Each row is a point on a tangle of strands that fork, close into loops and nearly touch. The rows are in no order.
(in the rows, 128 means zero)
Points whose rows are less than 101 apart are linked; no others are. Some points are linked to none.
J769: [132 158 151 152 143 134 161 150 126 132 177  95 129 174 111 135 100 114
 176 133 113 177 113  97 169  62 126 127 156 144  90 119 117 112]
J58: [135  91 101 117  97 133  62 129 141 125 109 102 153  92  62 143 177  78
  99 151 138 135  94 191 134 118 134 115 191 140 136 116  94 142]
J339: [ 88 168 121 156 107 106 110 112 144 118 104  77 154 136 110 103  54  95
 138 144 167 125 159 143 132 154 111 172 135 159  99 159 121  89]
J989: [ 78 148  87 166  94 105  92  99 135 112  97  98 155 122  96 112  82 104
 117 144 172 132 144 162 132 166 113 180 135 165 117 138 111 104]
J906: [169 138 176 137 126 107 162 138 158 161 181  88 131 154 185 135  76 110
 146 156 105 132 161 110 144 111 153 133 111 139  88 114 112  81]
J735: [151 176 175 116 157 123 185 163 131 126 186  87 114 166 172 126  61 123
 178 124 112 141 149  89 128 110 141 132 114 145  91 139 155 122]
J926: [ 93 102  54 143  80 107  53 117 128 104  91  88 131  94  69 138 141  76
  87 156 158 120 114 217 107 153 133 157 155 157 140 130  97 140]
J239: [ 75  90  65 141  75  99  94 108 120 142 129 163 192  96 103 127 205 112
  95 105 135 144 106 163 102 165 106 114 171 121 148  88 134 139]
J790: [134 128 128 123 139 154 136 148 131 126 125 112 122 145 116 119 104 131
 158 128 126 145 130 107 161 119 126 124 147 141 113 148 116 130]
J70: [ 71 151 107 190 122  77 107  90 105 149 131 118 215 155 122 116 190 118
 121 132 134 161 105 124 134 114 124 172 138 144 149  61 110  97]
J854: [ 50 152  62 165 130  95 122 110 105 132 143 163 203 129 168 117 182 148
 133 112  96 168 113  99 111 164 108 140 116 146 141  86 136 132]
J878: [133 112 124 121 145 163 154 164 138 107 144 122  83 142  92 144 108 130
 153 108 121 142 100 116 153  90 105  83 176 119  90 172 116 148]
J229: [124 146 157  88 188 169 125 158 101 121 118 139 108 147 124 124 155 169
 161 108 102 144  96  83 136 102 119  90 129 109 150 158 121 178]
J113: [ 85 128  92 118 130 148 116 157 119  82  78  99 103 141  70 131 109 112
 140 124 162 122 104 153 151 122 125 113 167 133 139 188 117 136]
J740: [158 103 147 104 146 146 154  96 126 135 155 178 109  94 182 151 140 190
 100 137  85 134 149 114 129 138 152 123  77 136 182 109 123 121]
J234: [155 155 180  93 173 181 132 143 102 119 148 161  61 135 127 117 146 202
 142  93 111 123 105  86 110  99 135 112  79 108 146 133 146 185]
J697: [176  87 144 127 109 169 154 135 165 118 127 166  59 104  72 139 102 116
 112 109 136  99 143 141 146 105 118  83 138  94  81 154 140 135]
J841: [138 135 130 141 110 103 126 128 156 152 118  87 143 134 177 113  78  91
 130 150 140  97 170 130 124 173 122 155 115 136  85 156 118  91]
J179: [131 129 144 164 128 114 103 118 141 170 144  93 168 164 107 126 158  99
 131 163 120 161 110 123 174  57 141 142 149 136 124  76  83  93]
J757: [158 121 114 155  98 132 100 121 163 145 131 102 139 131  85 122  95  87
 127 157 143 140 136 153 158 113 127 133 158 140  81 116 100 113]
J294: [141  64  94 101 118 135 128 141 142 127  71 136  83 120 142 138 122 106
 122 146 121  94 146 145 141 136 132 110 134 113 120 154 119 118]
J454: [181 184 210 104 154 109 199 181 144 114 216  88  84 157 185 139  65 147
 156 104 129 107 145  98  72 127 152 107  84 129 118 168 198 153]
J581: [176 155 197 132 135 104 175 133 151 144 196  96 128 153 199 138  83 138
 146 155 105 123 171 105 129 109 173 144  90 150 113 101 138  84]
J105: [ 71 112  75 108 137 125  99 139 116 108  63  81 122 140 138 131 103 107
 142 154 124 125 122 141 143 146 125 140 147 152 149 178  99 119]
J726: [101 172 131 164 131  99 124 104 134 134 129 101 171 147 150 103  87 114
 157 139 149 136 167 119 141 129 131 196 108 168  92 100 124  83]
J992: [163  49  95 118  88 143 103 103 158 146 100 171  98  80 130 146 133  99
  80 139 118 105 159 161 128 144 129 122 125 117 115 103 118 120]
J88: [179  96 144 135 110 128 122 116 161 162 147 116 124 123 164 134  98 114
 114 160 102 126 153 127 153 131 142 131 120 133  98 105  91  94]
J593: [136 157 164 141 155 129 135 120 102 150 152 135 159 163 154 119 164 144
 153 147 101 156 134  86 158  85 142 160 107 147 150  68 127 104]
J456: [196 144 207 129 108 104 200 162 173 150 218  98 109 141 182 173  81 117
 114 129 124 119 150 110  85 139 149  82 102 121 111 187 164 100]
J125: [ 55 105  87 109 119  96  95 119  88 118  86 127 184 110 124 138 203 110
 116 118 127 140  91 167 104 172 109 100 179 121 194 131 117 150]
J616: [144  56 122  82 126 156 138 135 142 124  79 176  66  98 118 152 146 124
 112 120 114  91 130 142 145 108 130  94 123  99 133 145 126 129]
J723: [110 167 109 122 189 119 144 126 120 113 130 139 140 133 224 117 111 168
 154 130 107 144 155  91 107 170 143 176  71 157 140  96 161 140]
J256: [194 115 160 151  97 153 158 125 167 135 143 158  85 116  90 122  78 115
 116 128 150 108 175 135 138 136 122 100 122  98  78 143 152 121]
J719: [165 171 186 110 153 115 204 176 139 125 199  83  98 161 183 134  59 124
 164 112 121 127 147  92  97 126 136 109 107 132  92 167 171 134]
J691: [ 91 158 116 172 118 103  94 103 125 134 121  91 187 150  90 117 129 108
 132 141 152 157 117 141 158 117 136 176 141 166 132  99  95  98]
J993: [163 108  91 145  90 140 108 140 177 115 115 101  86 113  55 140  82  56
 115 161 148 112 134 183 125 116 113  90 184 107  61 162 131 136]
J596: [125  74 120  83 143 157 114 155 137 117 104 130  91 113 100 160 161 108
 140 131 100 124  93 143 160  87 112  68 180 113 130 167 104 143]
J577: [193 166 217 112 133 139 179 120 122  99 230 121  72 133 154 148  80 206
 133 132  97 115 134 103 108  80 177 134  71 144 153 124 176 140]
J941: [141 126 135 117 156 154 181 170 135 110 149 114  66 154 128 136  81 140
 162 104 121 133 114  96 132 103 111  89 143 114  82 181 135 152]
J258: [177 125 194 105 143 178 173 123 121 121 196 157  56 109 114 148 116 183
 119 103  88 125 116 104 140  76 143  91  94 117 129 151 127 139]
J330: [146  94  86 155  81 101 109 114 160 149  88 126 119 111 168 124 103  82
  98 155 151  79 174 161 101 190 115 147 111 110  86 146 130 106]
J327: [161 109 165 128 107 142 108 102 116 165 144 158 176 100  75 120 193 116
  92 118 126 142 101 135 149  80 116 107 176 106 144  78 120 109]
J977: [140 148 163 155 120 135 133 112  82 153 147 163 181 144  99 104 192 145
 124 114 133 144 118  99 142  88 124 144 146 116 155  65 142 113]
J768: [124 209 149 117 184 136 137 143 100 100 143 123 133 156 166 101  91 155
 177 115 133 137 158  83 117 130 146 195  81 157 125 101 184 156]
J607: [142 118  86 159  77 121  85 112 162 124  88 102 118 111  70 115  80  68
 112 168 173 105 156 189 119 157 116 137 155 121  85 152 128 125]
J14: [191 140 174 163  97 115 148 114 163 157 165 127 134 131 163 122  79 114
 120 151 143 110 187 132 127 148 146 138  96 123  86 108 138  83]
J265: [155 146 164  91 171 158 140 107  98 121 160 185  88 110 168 136 156 218
 115 111  92 134 122 100 100 125 142 127  58 118 198 109 155 171]
J477: [105 186 147 150 118 116 139 131 141 122 129  83 147 149 110  99  44  96
 162 134 166 127 169 128 132 140 115 157 132 146  84 166 147  94]
J922: [132 152 130 117 171 116 156 134 137 121 129 119 133 133 225 115  96 157
 146 134 116 120 168  99 108 175 148 162  75 154 132 118 151 122]
J147: [129 131 149 126 126 156 111 146 117 113 126 125 152 121  50 124 174 124
 129 102 151 135  80 138 152 105 119  93 200 117 143 140 115 143]
J838: [108 191 139 102 203 154 111 151  87 114 113 130 134 156 142 112 134 172
 165 114 117 159 117  70 124 128 133 152 104 128 154 130 151 184]
J453: [148 150 143 104 174 151 142 124 102 119 148 175 106 126 180 126 144 202
 133 115 104 141 137  88 109 141 140 145  69 131 173  97 160 167]
J817: [108 175 136 149 138 126 130 125 123 126 128  96 160 159 121 109  91 120
 168 134 141 150 148 107 158 115 135 174 127 163 110 120 126 100]
J762: [ 93 100  87 119 111 143 102 140 115 103  70 144 129 116  69 128 165 116
 123 107 176 121 110 161 135 142 122 119 167 124 154 147 132 145]
J447: [ 97  80 103  94 115 144 120 133 108 122  69 193 118 101  98 138 195 138
 125  84 154 110 107 142 116 127 112 103 144  92 164 126 146 155]
J814: [130 170 157  87 209 159 120 160  97 120 126 129 106 154 154 124 134 175
 168 123  95 156 110  73 130 113 131 117  98 118 153 140 136 190]
J377: [135 111 102 137 103  98  80 124 161 152 125  53 135 131 136 133  80  70
 127 178 109 119 126 155 144 127 126 153 158 142  82 146  70 112]
J974: [ 62 189 124 177 114  93  97  93 129 108 116  75 178 146  83 117  89 105
 130 136 165 156 128 145 147 121 127 195 123 180 132 112 101  80]
J77: [172  96 132 135 108 146 113 116 150 156 138 135 130 118 115 127 121 112
 115 145 118 140 142 131 163 113 133 128 140 136 104 100 100 108]
J764: [152 185 180 111 146 109 180 176 153 134 157  98 120 154 183 115  79 111
 146 116 161  90 176 110  87 172 136 124  79 125 108 188 190 113]
J566: [164 121 177  76 170 153 170 128 138 105 137 148  22 125 149 149 106 215
 114 107  98  95 109 117 100  95 167  86  53  98 162 166 145 163]
J21: [111 132 113 172 109  91  74  98 133 154 127  94 198 142  84 120 169  97
 107 156 149 156  95 157 149 101 137 162 154 145 135  74  81 109]
J551: [156 114 167 115 130 182 136 132 120 128 138 177 100 112  79 118 156 160
 128  87 129 122 120 110 150  97 117 104 135 111 129 131 130 145]
J917: [159 165 175 119 161 146 173 157 119 125 186 108 103 164 151 127  89 150
 176 126 100 151 134  81 146  90 141 129 113 144 107 120 143 134]
J856: [158 114 154  76 174 149 170 151 138 112 112 144  42 137 165 143 105 185
 135 119 107 102 120 104 116 112 149  88  74  97 146 161 141 159]
J938: [116  73  90 120 109 133  87 114 129 141  97 151 148 102 117 132 176 110
 112 131 125 136 124 151 136 145 116 126 158 136 145 110 107 133]
J884: [111 115  96 102 165 133 135 138 127 126  83 123 121 136 190 122 107 140
 147 145 116 124 148 105 132 166 131 141 103 139 138 147 122 128]
J492: [110 126 143 109 126 117  93 136 107 113 117  80 183 110  68 133 190  87
 109 135 136 141  63 182 140 131 132  87 214 127 175 130  92 134]
J533: [161 118 142 116 125 128 192 175 156 124 120 115  65 151 141 137  80 113
 134 121 142  87 139 117 116 134 118  84 118  88  87 200 157 124]
J269: [ 83 168 121 170 148 101 122 103  94 144 130 131 201 162 151 113 180 134
 147 132 116 166 123  92 136 112 129 177 118 150 151  63 130 105]
J82: [134  81 137  78 163 162 146 156 134 116 120 140  66 124 126 161 139 134
 146 121  86 126  98 119 156  83 111  58 149 103 125 175 106 147]
J174: [ 81 129  88 109 151 127 120 135 123 116  69  90 128 143 165 118  86 121
 145 143 128 119 143 118 132 159 123 153 123 146 132 170 116 118]
J320: [162 138 202  97 152 188 154 117 101 128 195 168  67 105 100 140 156 186
 118  84  87 123  92 100 138  64 125  84 104 106 135 150 123 149]
J554: [132 118 130 117 138 150 130 115 101 144 133 184 148 117 139 120 176 164
 124 108 114 146 130 100 130 138 117 129 119 127 162  97 133 138]
J866: [121  67  93  94 117 143  83 156 139 104  77 113  95  97  73 161 173  77
 122 141 128 110 102 192 141  94 131  88 189 121 137 154 117 143]
J609: [ 76 117  87 162  79  77  94  98 110 141 138 135 222 113  95 118 201 109
  89 115 140 151  88 168 105 157 116 129 176 127 153  71 116 127]
J27: [ 90 138  70 116 176 124 140 131 118 116 105 167 125 128 206 126 135 174
 138 122 114 144 143  96 102 175 125 146  75 133 152 111 156 157]
J90: [185 116 155 134  94 116 166 152 174 148 116 132  92 131 156 142 101  93
  98 142 159  68 174 136 101 177 135  96  91  85 105 187 165  97]
J455: [151 114 149 111 137 172 140 126 110 134 131 183 110 113 117 119 156 172
 128  97 125 130 133 101 137 123 124 123 111 120 151 114 135 145]
J230: [ 74 146  88 185  97  70 101  87 148 130 113 107 172 109 167 109  78 103
 121 141 152 113 158 147 108 174 100 201 104 158  78 123 111  91]
J463: [167 102 117 134 100 112 107 134 173 162 145  67 118 132 150 142  76  65
 124 174  99 124 129 144 142 121 124 123 158 125  68 144  81 109]
J751: [127 127 165  80 155 164 136 107  88 139 128 208  99  94 135 127 195 192
 111  78 109 119 106 104  95 118 118  98  89  85 183 124 143 171]
J982: [143 102 140 121 135 173 137 153 146 112 152 145  87 115  58 149 146 127
 133  93 122 133  90 129 157  75  99  70 187 109  94 157 119 147]
J965: [ 99  99  74 115 114 125  87 151 136 105  93  59 102 124  98 144 110  74
 130 166 119 122 104 179 143 120 131 118 184 146 129 179  87 126]
J831: [167  71 142 100 113 153 168 140 160 115  96 174  38 105 101 153 111 120
 102 110 128  72 136 145 137 101 134  82 111  81 103 163 141 125]
J571: [157 144 165 116 159 140 203 172 136 108 173 108  46 155 150 139  68 153
 157  97 126 119 120  93 100 109 118  86 109 105  81 183 161 159]
J617: [104 112  86 180  92 101 110  93 122 163 153 178 192 122 134 117 189 133
 102 121 125 159 128 126 127 130 113 149 125 136 124  48 124 108]
J412: [153 157 168 117 154 175 136 141  93 123 145 163 105 140 116 108 148 183
 151  95 125 132 120  83 131 108 128 136 103 124 141 117 149 165]
J961: [113 149 109  95 175 142 149 163 117 104  70 127  84 157 150 110  87 158
 158 114 156 105 134  99 116 137 134 136  88 109 122 167 158 156]
J134: [149 149 154 144 150 114 156 105 121 130 177 154 140 133 210 134 133 177
 137 150  98 142 162 100 125 124 158 172  66 162 151  56 146 103]
J523: [140  72 144  79 136 167 144 118 127 130 100 197  70  88 120 150 163 155
 108  99 114 102 124 129 137 108 129  92 102  97 157 138 129 140]
J442: [ 27 131  40 177  97  80  88  97 118 112 122 124 186 116 129 125 145 121
 108 122 129 153 108 148 116 175 105 169 125 168 136 114 105 119]
J939: [150  84  94 126 108 149 123 155 169  99 108 122  69 109  53 156 111  74
 120 136 138 107 119 174 138  92 115  81 189 105  75 167 132 143]
J595: [194 122 153 163  89 137 135 109 165 151 144 146 118 119 111 115  80 107
 115 146 152 118 182 140 140 144 132 125 116 113  79 111 140 101]
J984: [156  93 137  95 147 154 150 141 139 131 119 135  91 125 163 134 113 148
 134 137 100 121 143 109 147 134 137 106 114 126 137 145 115 127]
J748: [137 176 169 134 158 148 148 151 103 127 169 111 133 174 120 121 121 140
 180 129 110 162 122  77 163  69 136 143 129 147 118 107 137 128]
J10: [ 99 108  61 167  96 116 121 105 137 130 106 159 145 116 145 111 119 125
 120 125 156 128 164 138 117 180 109 163 118 145 105 108 134 120]
J26: [103 101  90  96 136 143 129 157 114  95  47 149  83 140  93 132 134 136
 149 113 164  96 112 141 138 114 127 110 137 104 132 169 137 147]
J351: [ 61 137  87 130 138 119  93 118 100 114  88 107 179 135 119 126 148 122
 131 129 130 154 104 134 140 160 123 151 150 160 170 139  99 126]
J535: [158 187 172 108 178 138 154 154 115 105 168 118 105 156 178 112  86 169
 170 121 117 127 155  85 118 128 157 165  76 148 131 106 178 155]
J881: [ 99 105 139  93 133 122  91 132 101 118  90 109 173 106  97 139 201 102
 124 129 126 135  79 164 133 137 117  81 207 115 183 145 102 149]
J87: [158 153 161 139 103 113 175 171 165 151 149 107 101 150 135 138  86  61
 131 134 171 101 158 130 103 165  98  83 108  87  74 221 176 102]
J799: [162 121 151 139 110 146 101 129 140 147 151 126 164 120  48 127 170 101
 106 134 134 150  89 143 163  66 123  99 192 121 119  95 108 117]
J376: [176  86 134 117 111 127 133 138 170 158 146  93 100 125 168 147  85  92
 117 164  88 120 141 129 145 132 135 103 143 122  91 146  89 103]
J560: [ 92 129  84 102 156 144 134 150 104 103  51 158  95 147 123 117 126 163
 150 105 168 113 124 112 118 138 126 135 104 106 140 153 150 161]
J761: [ 79 158 100 175  95  71  62  95 128 117 133  65 184 124  58 132 139  82
  77 158 167 149  79 194 133 132 136 183 129 166 151  89  63 110]
J550: [ 50 125  67 144  95  87  70 109  99 104 113  90 176 108  89 134 170  91
  82 133 146 144  82 197 112 177 121 151 153 163 179 123  84 127]
J420: [108 145 145 108 136 128 140 106  68 147 143 200 166 107 147 111 204 180
 119  83  98 137 112  93  84 141  98 103 131  83 178  88 160 165]
J227: [139 117 156  85 182 168 154 160 122 118 144 136  68 142 138 148 127 164
 155 117  81 144  97  91 143  85 115  67 124 110 128 169 111 164]
J713: [180 116 122 152  98 136 123 129 177 145 159 102 113 129  88 139  76  74
 122 158 128 144 129 148 147  96 116 102 174 119  53 128 110 119]
J955: [178 139 191 103 152 158 183 138 141 102 170 137  20 129 136 140  91 207
 123  94 110  93 117 109  92  97 157  93  63 106 133 166 160 163]
J40: [104 173 169 122 162 129 119 127  62 123 108 128 196 142 101 105 180 154
 144  99 127 146  83 103 117 131 121 106 184  97 181 120 125 160]
J927: [100 139  93 175 106 118 132 104 105 144 148 185 184 131 128 110 178 150
 125 106 134 156 137 107 124 140 114 156 119 142 133  65 148 118]
J287: [118  99 156  71 145 160 134 117 103 135  93 205  95  93 121 135 197 169
 117  76 124 107 103 116 113 110 110  87 108  80 171 134 137 163]
J538: [ 37 113  38 142 108 102 100 114 105 117 102 147 176 118 137 128 174 127
 117 114 126 148 111 141 109 175 106 133 140 146 157 122 122 137]
J865: [137  90  74 137  87 135  99 128 153 111  66 127  94 108  66 126 110  76
 113 149 171  97 150 192 124 140 125 124 159 114 101 153 137 133]
J849: [107 130 116 122 129 136  95 154 126 102 131  74 148 122  57 145 160  86
 121 138 133 152  66 171 159 116 130  92 205 145 150 152  84 134]
J316: [178 186 197 103 165 128 170 161 132  99 187 107  86 151 183 120  69 172
 158 116 125 104 155  95  94 131 165 142  71 138 134 129 192 159]
J74: [153 113 155 121 121 166 116 142 137 124 149 144 127 106  48 136 166 120
 120 103 129 138  89 135 161  76 109  83 195 110 115 135 119 137]
J495: [148  63  97 128 100 134 116 100 148 152 119 172 123  91 160 139 142 126
  94 138 111 125 155 141 134 156 127 132 113 132 126  95 107 115]
J954: [ 85 166 125 171 124  69 112  90 145 137 123  94 180 131 173 105  78 101
 143 142 144 118 163 127 124 146 121 210  98 167  80 111 107  75]
J117: [116  88  59 163  74 102  63  91 144 146 119 141 171  99  99 127 160  95
  93 144 145 140 122 178 118 151 117 156 146 145 109  79 100 135]
J101: [175 145 184 114 151 125 214 174 149 111 175 107  34 154 161 148  72 166
 137  94 127  97 118  99  76 114 134  75  84  95 102 193 178 156]
J114: [138 116 132 166 112 108  83 102 139 173 136 113 187 142  93 122 180  98
 102 160 135 155 101 143 156  73 134 144 154 128 132  58  87 103]
J360: [ 76 141  66 178 101  97 122  98 137 122 106 137 160 117 157 104  93 120
 128 128 160 125 165 138 108 184 104 181 106 157  93 122 137 106]
J311: [134  89  91 162  81 109  82  86 140 170 137 168 184 103 108 127 180 110
  85 133 132 150 122 153 127 125 116 144 140 129 120  50 106 119]
J779: [172 154 183 127 152 116 163 118 133 123 185 127 125 138 205 137 105 176
 140 154  97 128 163 102 125 122 175 161  71 159 149  81 152 101]
J56: [ 79 147 104 152  99  82  74 108 108 113 126  71 190 116  64 127 172  79
  74 145 158 148  66 198 124 155 136 156 154 162 174 100  71 118]
J620: [ 83 134 120 171 116  70 116  88  96 161 135 130 229 144 129 111 210 121
 109 132 117 157  96 129 119 121 117 136 161 119 162  55 112 108]
J696: [121 174 137 159 158 109 149 110 108 124 164 150 157 150 200 121 144 154
 158 141 110 146 158  92 123 119 150 192  70 167 134  44 161 107]
J120: [ 82 100  81 111 125 124  74 136 115 108  80  77 132 122 103 139 142  90
 129 156 122 134  98 175 146 137 130 128 173 154 160 164  83 129]
J750: [172 105 125 147  94 122 141 125 164 147 107 138 110 117 159 124  92 102
 103 146 154  84 182 141 113 184 128 126 105 106  95 147 142 103]
J338: [144 155 137  94 165 124 177 175 137 113  96 114  72 160 171 112  74 152
 148 114 159  81 143 102  98 146 139 122  71  95 115 179 178 145]
J979: [143  92 107 124 112 159 120 146 151 113  98 133  95 118  73 128 119 106
 130 127 148 117 129 149 153 116 120 104 168 119 104 156 124 138]
J159: [ 68 122  60 108 155 124 131 133 103 122  98 193 135 126 174 130 174 171
 131 104 117 143 123 102  99 163 110 117  96 111 164 113 152 165]
J403: [ 38 120  78 127 104  80  82 109  86 107 108  97 194 108 111 137 191  93
  92 124 132 144  76 191 100 185 116 123 169 141 194 124  99 137]
J436: [ 49 135  59 180  86  79  90  97 114 125 133 127 207 120 100 121 174 112
  96 119 144 159  94 160 117 166 114 159 146 155 143  91 107 120]
J61: [203 143 213 126 116 128 191 121 148 122 219 116  91 121 160 157  70 183
 112 139 100 112 155 111 108 102 177 114  89 134 139 142 164 105]
J949: [120 153 170  88 158 142 133 104  64 144 135 200 133 102 147 112 202 193
 114  83  97 128 104  92  76 128 105  97 112  72 185 106 154 184]
J313: [127 151 139 153 127 142 122 123  99 138 130 144 173 147  95 105 162 142
 141 117 144 154 122 106 153 113 125 152 146 140 144  95 130 121]
J745: [186 137 176 139 117 135 169 128 150 135 166 137 112 129 161 126  84 153
 127 134 133 111 182 112 125 145 154 138  91 134 116 118 153 103]
J862: [ 85 188 115 114 195 135 111 134  78 118 106 144 164 148 154 114 153 168
 151 113 117 165 117  72 112 149 124 158 109 129 167 115 151 178]
J794: [ 76 158 144 120 147 109 117 121  67 107  96 110 206 130  97 116 178 127
 123 103 142 145  75 142 114 162 126 101 194 108 197 129 113 149]
J410: [127  98  87 124 111 124 112 153 152 120 119  61  95 130 111 148  86  68
 133 164 110 134 110 161 142 113 120 107 192 135  90 181  94 126]
J180: [142 127 130  90 178 148 153 143 122 114 107 163  74 133 176 126 121 195
 134 115 122 116 135  99 107 141 145 125  66 112 160 129 154 166]
J50: [108  95 140  78 149 146 100 146 111 115  85 133 134 112 103 148 195 116
 140 120 115 126  85 141 144 106 108  68 186 104 169 163 108 152]
J995: [192 108 173 117 117 139 183 136 161 131 153 136  81 119 163 142  85 157
 105 130 120  96 164 115 118 146 157 105  93 113 131 157 148 111]
J323: [ 60  95  66 108 122 114 102 122  96 121  75 157 162 118 132 136 194 124
 125 116 131 137 107 147 111 163 109 111 154 122 177 130 127 150]
J716: [136  75  84 126 104 115  76 122 151 145  96  89 121 114 145 133 113  83
 119 171 108 108 138 161 137 147 126 145 152 137 105 139  82 121]
J57: [ 71 150  89 201  89  56  70  73 148 125 122  90 182 120 107 119  87  95
 110 154 167 132 129 173 125 139 109 212 109 161  97  94  86  98]
J675: [120  89  59 134  85 123  66 129 141 105  75  96 103  97  65 138 129  67
 102 162 157 104 130 216 114 134 139 136 168 137 122 147 114 138]
J123: [ 98 138 110 128 135 137 112 152 130 107 131  69 137 145  82 142 116  97
 145 142 121 165  82 142 166 108 124 111 192 154 129 165  85 127]
J236: [105 153 120 119 120 118 152 162 145 123 103  67 111 154 140 120  53  80
 144 138 153 102 147 125 119 146 104 122 140 122  89 215 143 102]
J619: [141 118 163 131 115 131 126  96  91 168 146 174 184 111 113 112 201 141
 103 114 113 145 112 111 134  99 112 118 156 102 162  69 129 112]
J479: [155 134 198 102 142 188 134 124  99 132 157 179  96 104  83 117 178 174
 124  73 112 114  95 101 133  78 113  92 128  94 136 137 131 152]
J890: [135 130 127 118 152 122 145 133 141 135 118 108 133 137 199 116  93 137
 146 143 114 120 160 104 132 166 140 153 101 148 119 135 121 112]
J30: [178  89 140 121 108 164 109 120 155 152 148 144 117 102  88 140 133 106
 102 137 107 143 124 137 166  87 127 101 157 123 104 107 101 113]
J151: [167 123 150  94 139 117 197 177 149 118 105 122  54 156 164 140  87 140
 129 121 142  69 131 112 102 134 141  85  82  81 113 194 166 125]
J781: [162  61  74 133  76 129  84 106 166 142  84 146 103  91 117 136 121  76
  90 152 133  94 161 182 110 150 126 132 137 112  96 113 121 132]
J579: [115 190 151 133 163 144 135 143 102 119 139 110 151 170 119 108 114 142
 182 122 128 157 132  81 155  98 139 166 121 156 125 114 142 130]
J629: [ 73 170 104 163 146  95 128 103  82 141 136 152 214 150 159 112 194 145
 140 121 102 169 113  88 115 137 116 152 127 137 159  71 139 124]
J918: [ 71  82  84  85 124 118 119 127  99 129  71 194 136 104 136 145 207 138
 125  97 129 121 110 138 106 143 103  91 140  92 176 122 144 159]
J198: [151 134 161 142 137 119 143 129 142 159 168  98 136 162 161 130 105 119
 154 160 100 151 145 103 169  85 149 144 117 149 102  92 100  86]
J439: [ 90 146  83 186  83  69  52  83 145 120 126  79 176 118  68 127 105  84
  89 166 169 138 104 193 123 136 123 197 121 162 118  89  72 117]
J812: [188 123 195 107 131 138 201 131 161 111 171 128  41 119 144 156  78 196
 102 109 111  85 133 116  89 111 168  89  72 101 145 185 166 138]
J325: [136 175 155 123 146 119 165 150 141 127 135 102 134 145 179 100  68 119
 154 124 155 101 183 107 109 169 133 152  93 138  98 160 169 108]
J467: [126  71  50 157  72 107  85 103 152 139  87 142 123  97 136 130 123  89
  97 150 143 101 163 176 105 173 117 154 130 126  94 113 117 127]
J153: [117 108  94 136 113 149 114 130 130 117  87 139 127 125  89 117 125 122
 131 121 165 125 137 141 145 144 121 136 151 137 126 141 127 136]
J374: [114 124  69 174  75 100  66  92 151 123  99 101 145 106  84 114  86  81
 103 167 171 118 147 191 112 167 112 171 138 143  94 126 109 122]
J516: [137 126 122 118 125 133 167 167 149 122 108  96  89 149 135 123  71 100
 147 131 146 100 144 121 130 137 116 105 137 108  86 196 143 118]
J503: [137 177 165 152 148  91 157 117 138 130 165 115 156 148 212 111  96 128
 157 145 129 115 186 111 115 135 162 190  74 165 101  80 150  82]
J853: [104 114  89 145 105 105  66 108 138 131 106  82 162 123 100 127 126  93
 115 162 133 141 110 167 148 138 128 163 156 164 128 124  73 120]
J291: [160 114 164  92 150 162 154 101 112 129 158 186  87  94 151 145 147 203
 105 113  94 127 133 110 124 119 150 118  71 121 186 123 136 142]
J64: [186 151 205 110 142 163 174 123 110 114 219 142  66 126 133 145 107 197
 131 122  85 131 120  95 132  72 157 115  80 134 146 128 146 140]
J95: [100  87 103  96 125 147 107 151 115 102  58 153 104 115  75 141 176 119
 135 104 160 105 100 160 138 113 123  98 165 105 152 155 132 149]
J717: [125 145 144 150 141 123 128 134 134 151 153  83 153 170 116 128 123 107
 159 153 109 171 115 110 180  71 137 138 154 152 110 108  94 101]
J78: [122 150 176 124 137 144 121 133  85 121 121 133 177 128  72 109 185 146
 135  89 141 131  79 120 130 113 118  96 199  99 163 125 125 149]
J612: [109 216 155 124 181 132 133 136  92 107 147 111 152 173 147 109 113 139
 188 125 122 153 145  74 138  99 151 196  94 161 126  89 169 134]
J825: [122 198 169 138 134 104 154 138 140 135 149  93 153 150 154  93  58  96
 165 128 159 112 188 116 114 151 123 162 104 146  79 154 162  90]
J959: [159 132 138 135  89 111 144 161 169 156 114 106 103 143 142 133  95  53
 114 152 165  76 165 144 106 175 107  99 108  84  82 211 162  94]
J805: [150  73 115 119 114 137 134  90 136 150 141 187 120  87 175 149 147 157
  89 135  94 133 152 129 131 152 137 124  96 134 151  91 111 108]
J822: [108 137 118 129 142 145 119 126  96 132 111 154 165 135 119 112 165 153
 141 108 132 150 121 101 135 140 119 141 139 135 158 111 131 143]
J450: [115 129  92 167 108 131 130 110 117 134 128 175 160 125 121 106 143 148
 132 110 153 147 155 118 130 154 115 163 118 146 121  85 143 126]
J580: [ 89 125 113 134 109 122 122 117  88 134 118 172 192 116 100 109 198 145
 118  82 145 139 104 124 106 155 107 114 174 104 167  98 147 149]
J443: [182  99 136 136 113 158 141 134 164 138 169 132  95 114  86 148  99  99
 115 132 111 147 121 132 160  83 115  87 169 116  71 129 113 121]
J487: [121 114 120 128 150 121 112 111 123 151 121 128 163 136 173 124 146 136
 144 151  96 154 134 109 156 137 125 148 120 158 139  99  91 113]
J466: [153  72  89 119 100 128 104 141 158 135  86  99  90 116 132 136 104  73
 116 165 118  92 146 164 131 136 129 116 156 113  95 162 110 119]
J707: [102 152 139 135 125 114 137 108  65 143 141 178 201 127 129 102 200 163
 124  91 113 144 108  97  96 137 106 119 158  93 170  73 157 145]
J177: [ 95 157 112 178 141  96 135  99 116 141 147 143 180 146 184 116 155 139
 152 139 119 156 148 100 135 120 135 193  88 164 122  52 133  97]
J59: [183 100 177 104 125 141 184 110 158 119 150 147  71  99 163 159  88 193
  86 130 106  90 153 122 107 133 176 106  75 113 167 163 151 115]

How many points has the smallest loop of links through each point below? Write 0 if it is on no loop.
J443 | 5
J768 | 10
J884 | 0
J607 | 0
J360 | 0
J420 | 0

A fork is a point with three links, a tip a point with one. Leave the first point through the second and follow the links. Name the first fork or tip that comes.
J955; J812 | J616
J294; J466 | J77
J554; J822 | J74
J374; J989 | J764
J174; J884 | J159
J566; J856 | J87
J726; J954 | J117

A piece is two or more points that can be reached from each other along the links. Count, over all rows, the pieces, the separate loops (a circle has one, a figure eight two, a Y none), the forks (points with three links) and the tips (points with one).
pieces | 7
loops | 2
forks | 10
tips | 20

Name the points in between on the shortest way along the links from the first point to the second, in order.
J95; J236 | J26 J560 J961 J338 J151 J533 J516
J466; J995 | J294 J616 J831 J697 J256 J595 J14 J745
J581; J691 | J906 J198 J717 J179 J114 J21
J607; J764 | J374 J989 J339 J477 J825 J325
J70; J612 | J269 J177 J696 J134 J779 J581 J906 J198 J717 J769 J748 J579
